Points on a hilly landscape, in no order, each with its height.
From any point a ball rolls to the lowest of the 2 points nearest to it. It stops when none of these is lower. Distance is the straight distance between rows; heights are no part of it.
<935> height 322: [-12 -19 -39  20  21 -15  30  25  50  37 -16   6  27 -28  40 -32  12 -10
 -33 -35]
<889> height 313: [-10  31  50  18 -15   2   7 -44  45 -44 -24 -27  -1 -12  15  10  -8 -36
  16 -10]
<662> height 135: [ 28  -5 -14  49  -4 -11  24 -20 -15  11   5  31 -22  -5  62 -26  -3  52
 -16  -5]
<826> height 73: [-39 -21 -12 -54  -1 -16  30   4  -2 -12 -37 -41  21  15 -43 -12 -32 -30
  -3 -57]
<854> height 528: [  8  -6 -32 -14  26 -12 -52  11  -4  38 -21  35 -22 -26 -52  -2  18 -25
  -8  -7]
<230> height 647: [ 37  -4 -50 -42 -22  12 -19  14  27  -3  -6 -18 -31 -23 -22 -29  44 -17
   0   9]
<516> height 657: [-52  24  62  18 -16  17  25 -16 -20  17  35   4  -7  20 -19  15  -2  14
   4  24]
<930> height 614: [ 59 -19 -34  -9  -9  10 -19 -10 -25  20   5  30  14  -5  25  -8  24  18
  19  37]
<203> height 634: [ 50  -3 -45 -25 -15  12 -33   8   9  14 -12  17   4 -11  -3 -20  35  -6
  14  31]
<87> height 213: [-14   7 -15  15  16  -8  31  36  61  -6   0 -37  50  47  -2  10  34  12
   3 -45]
<733> height 237: [  7   8 -25 -41 -20   5   7  16  20 -17   4 -37   0  18  -5  -8   4 -18
   9   2]
<645> height 661: [  9   5 -35   7 -27  -1  -2   8  41 -18  26 -23  17  23 -22 -33  53  28
   8   4]
<508> height 517: [ -8 -15 -51   2 -16 -12  38  -3   7  40  16  -4  28  -4   8  -9  32  32
 -31  17]
<819> height 562: [-37  23   2  26   0 -22   6  31  47 -32 -16  -9   1  -9 -28 -70  12  -9
   7 -32]
<855> height 429: [ -5 -21  -9 -20  -8  28 -12  -5 -48 -11  32   9 -51  -2 -57  41 -19   3
 -19   8]
<555> height 669: [-34  19  48   6 -36  23  32 -26  13  -6  46 -14  -9  21  -8   9  22   5
   8  23]
<102> height 683: [  2  12  59 -12 -20  23  14 -35  14 -12  24  -4 -41   1   4  18  40  -5
  23  14]
<214> height 502: [-11 -20   6  17  16 -15 -23  15 -30   9   0  28  -5 -10 -17  15 -52 -15
 -10  23]
<142> height 556: [-12  32   6  -4  14 -31 -27  32  27 -11 -37  13 -13 -11 -36 -54  22 -13
   6 -36]
<138> height 304: [-26  35  25  33  -4 -15 -17  14   5  -5  -9  30  30  16 -12 -31 -11   7
  11   4]
<563> height 670: [  6   0 -33  27 -37  -8   1  -2  26  -3  20  18  21  10  -5 -52  28  26
  -5  18]
<232> height 520: [-14 -14 -12 -13  -9  -2 -26  12 -30  12 -16  23 -10   0 -48   7 -39 -27
  -7  -2]
<499> height 413: [ -9 -17  -4  21 -19   4  22   6  -4  -5  19 -12  11  -4  34 -25 -32   8
 -18  21]
<604> height 318: [  1  -3  29  13  52 -17 -12  14 -11 -13   3  -9 -43 -24   7   3 -17   1
 -17 -17]
<663> height 289: [ 20   7  34  31  61  -5   0  11  -1  -3 -19  -8 -13 -32  47   2  -2  25
 -16 -32]
<348> height 570: [-15 -16 -47 -23  -8  -6  12   3 -12  46   8 -17  15 -24 -20  16  25  18
 -15  37]
<740> height 261: [ 20  18  16   9  44  -1  18  20  32  -9 -21  -8  12  -3  53   0  20  21
  -5 -45]
<636> height 359: [ 27   0   7 -22   2  23  20 -18   5 -19  23 -33  -3  13  44  15  27  -1
  26   9]
<479> height 464: [ 14 -22  24   3  15  23  -9 -12 -44 -15  48   0 -45  -5   8  40 -32   5
  -3  35]
<737> height 417: [-24  21  33  20   4  -2  15  -2   4  -4   3  -5  27  19  32   9 -19   5
  -2   0]
<891> height 705: [ 25 -21 -27 -14 -40  19  -9  -1 -15  -7   1  -4  37  10  37   7 -52 -22
  16  52]
<736> height 316: [ 11   2  18  -5 -33  27  14 -37  20 -32  21 -22   8  16  35  22   7 -26
  37  22]
<205> height 557: [-13  -6 -20   8 -27   3   3  -2 -41  47  22  22  26  -2 -26  18   5  47
 -13  53]
<26> height 267: [-13   6 -15  47  12 -27  15  31  47  -4 -24  17  49  18  21 -30   6  19
 -13 -39]
<435> height 288: [-11  29  55   0 -17  25 -28 -20 -19   8  -2  29 -11  23 -16  36 -15 -18
  22  16]
<18> height 390: [-18  11  62  18  -5   9  27 -31  -7  10  14   9  14  25  42  42 -10   6
   3  19]
<871> height 327: [ 18  15  42 -20  24  12 -30 -13 -36  15  -1  18 -14  25  -5  64 -10  -8
  23  13]
<670> height 654: [ 13   5 -41 -16 -41  22  -7  14  35 -22  20 -20 -17 -11 -28 -41  49  10
   4  18]
<288> height 148: [ 40   6 -23   2  17  -5  21  -3  11  -3   6   3  18  31  42   1  50  44
   7 -15]
<600> height 190: [ -1  -9  20  55  16 -11  15   0 -25  24  12  31 -17 -11  35 -24  -8  52
 -33  -8]
<606> height 285: [-16 -20 -21 -44 -11  -4  31  17  -7  -7   2 -50  -9  10 -13   8 -27 -28
 -12  -6]
<867> height 295: [ 11  25  39   5 -32  19 -13 -59  12 -41 -25 -17  -7 -25   8  21 -28 -52
  29   2]
<562> height 128: [-43  14 -18 -39   1 -15  43  11  15  -9 -25 -42  18  29 -42   2  -4  -8
   9 -37]
<355> height 481: [  6 -17  24  13  22   3  -5   2 -37   9  25   5  -3   2  22  29 -37  12
  -9  30]
<916> height 325: [ 10  26   1 -36  14   2 -10  15 -14  13   4 -18 -22  -3 -27  23  49  40
   1   9]
<724> height 279: [-24  35  37  37 -17  10 -44   6 -15  -9 -13  34  -7  -7 -21 -27 -36  -5
  12  12]
<862> height 354: [  5 -21 -45  16   0 -22   8  10  39  18 -20   5  43 -12  49 -27  -8 -22
 -22  -1]
<379> height 513: [-13  -3  17  10  -8  10  19  -5 -50  32  38   7  15  22   7  23 -16  40
 -15  37]
<472> height 337: [-11  -7  24  -3  42 -21  -2  10   0 -32 -12 -39 -52 -26   3   0 -22 -19
 -25 -58]
<843> height 176: [-21  24  -3 -21  19 -11  35  30  34  -6  -8 -38  20  31  -7  11  24  -4
   0 -27]
<780> height 640: [-62  14  49  18   0  13  22  -7 -31   8  19   1 -27   0 -58 -12 -23  15
  11   0]
<171> height 595: [-25  -6  -9  15 -18  17 -11   4 -33  34   8  26  -8 -22 -62  -2  -3  23
  -2  37]
<713> height 410: [ 16  -7  -3 -39  50 -23   0  25 -25  24  -6 -14 -13   8 -20  48   9   8
 -15  -3]
<486> height 452: [ 61 -17 -14 -36  55 -15 -25  13 -18  -2 -27  -8 -16 -14  24  25  13 -14
  22  -3]
<170> height 232: [ 11  17   0 -15  27  -5  22  21  10  10   6 -17   4  11  10   4  48  38
 -11  -6]
<866> height 501: [  3  -9 -26 -43  23 -15 -43   8 -19  17 -32  19 -19 -16 -71  23  24  -7
 -19 -41]
<863> height 244: [-15   8  -5  44   7 -11  30  23  52   1  -2   1  55  46  27  11   4  27
  -2 -56]
<35> height 360: [ 18   3  30 -28  54  -9 -10   3 -29  12  -4  -8 -10  24  19  66 -14  -7
   6  -4]
<74> height 446: [  9 -34  -9 -22  21   0  -5  -1 -40 -20  37  15 -43  -4 -22  52 -41 -12
 -22  16]
<933> height 699: [ 26 -11 -32   6 -22  -5 -16   0  16 -21 -18   1  46   1  40 -20 -28 -20
  15  27]
<613> height 393: [  5   8   8 -27  -8  26 -11   4 -28   4  26 -16 -44  -1 -34  20  15  16
   1  13]
<211> height 461: [  4 -28 -19   8  -1  -6  18   5  -7  28  21  -1   1 -13  19 -21   9  14
 -30  24]
<712> height 387: [  1 -23 -26  25 -15   1  37  13  30 -10   0 -18  21 -13  59 -24 -26   2
 -28  -8]
<398> height 564: [ 16   5  -7  10  21 -23 -28  20  14  24 -14  30  -1 -23  -5 -47  41  10
 -10   3]
<588> height 463: [ 12  -7  -5 -58  30 -14 -24  10 -30   3 -11  -5 -22   7 -48  44  10  -3
 -16 -39]
<880> height 326: [-29 -41  -9 -48   4   0  45  -3 -27 -10  16 -56 -27   4 -35  24 -35 -13
 -20 -32]
<526> height 596: [ 51 -17  -3  14  11   7 -31 -16 -48   4  -4  33  11 -17  37  11 -14  11
  25  30]
<335> height 578: [ 27  19   3  25   1  -8 -34  -1   4  -9 -11  37  14  -4  15 -47  21  22
  19   6]
<297> height 355: [  5   3  58  27 -12  12  35 -54   7 -19   4  -3   7  -3  56  37  10   0
  14   9]
<19> height 677: [-17  -6 -31  27 -41   4 -10   5  14  16  12  27  15 -18 -22 -63   5  -6
  -6  31]
<160> height 693: [  7   2 -20  31 -15 -18 -34   4  18  -2 -38  19  45 -19  24 -32 -47 -28
  -4  24]
<337> height 328: [-15  11  40  37 -20  13  30 -38  45 -36  11 -25   4  -1  44   4   4  -7
   9  -5]
<941> height 292: [-20  -3 -28  11  13 -22  32  34  44   9 -19  -4  32  -3   0 -38  24  -1
 -15 -18]
<61> height 535: [-22 -40 -44 -20  -3   8 -23 -11 -19  15 -15  26 -15 -23 -70   2 -16 -38
 -16 -23]
<226> height 527: [-10 -42 -40 -49  31 -23 -17  -7 -13  13 -14   6  -7 -22 -60  20   1 -32
 -25 -47]
<896> height 587: [ 37  23  16  24   8   2 -32 -26 -29 -10 -12  37  24  -7  41  -4   6  15
  42   6]
<172> height 309: [ -7  13  39 -18 -59  36 -11 -43  12 -30 -13   2 -19  16  -1  33 -17 -51
  26   5]
<824> height 356: [-27 -20  28 -30  25  -4  26  -4 -17 -19  17 -49 -49  -1 -10  24 -23 -19
 -23 -51]
<624> height 281: [-11  21  11 -12 -47  27  -9 -14  18 -23   6  -6  11  32  -1  13 -20 -35
  29  18]
<587> height 408: [ 46  -2   9 -27  32  12  -3  -6 -20 -19   2 -25 -25 -14  39  18  19  -8
  37  -4]
<79> height 547: [  5  12 -20 -10   6 -20 -50  21  22  16 -45  30 -15 -25 -39 -49  21 -34
   1 -19]
<463> height 252: [-19  34  37  11 -27  15 -31 -15   4 -18  -7  10   0   8  -1   2 -36 -27
  23   9]
<263> height 686: [  8 -13 -32  34 -41  -3 -34  -8  14  11  -5  41  34 -18  19 -53 -24 -17
  -2  37]
<426> height 621: [-45  -2  11   6  -6   6   3   2 -31  12 -11  14 -21 -10 -78 -20 -25  10
   8   1]
<512> height 72: [ 34   6 -28  40  -5  -2  29 -24   6 -13   5  12   5  21  67  -6   9  39
  13 -23]

For each start below, name the point where the ball stops.
<933> | <463>
<61> | <512>
<862> | <826>
<819> | <826>
<516> | <512>
<670> | <463>
<604> | <512>
<855> | <512>
<824> | <826>
<142> | <463>
<398> | <463>

For each start below, name every point that the ball comes to, in order.
<335> | <398> <79> <854> <866> <588> <713> <35> <871> <435> <463>
<555> | <516> <780> <426> <171> <205> <379> <355> <479> <74> <855> <613> <916> <170> <288> <512>
<508> | <211> <499> <712> <862> <935> <941> <26> <863> <87> <843> <562> <826>
<472> | <604> <663> <740> <170> <288> <512>
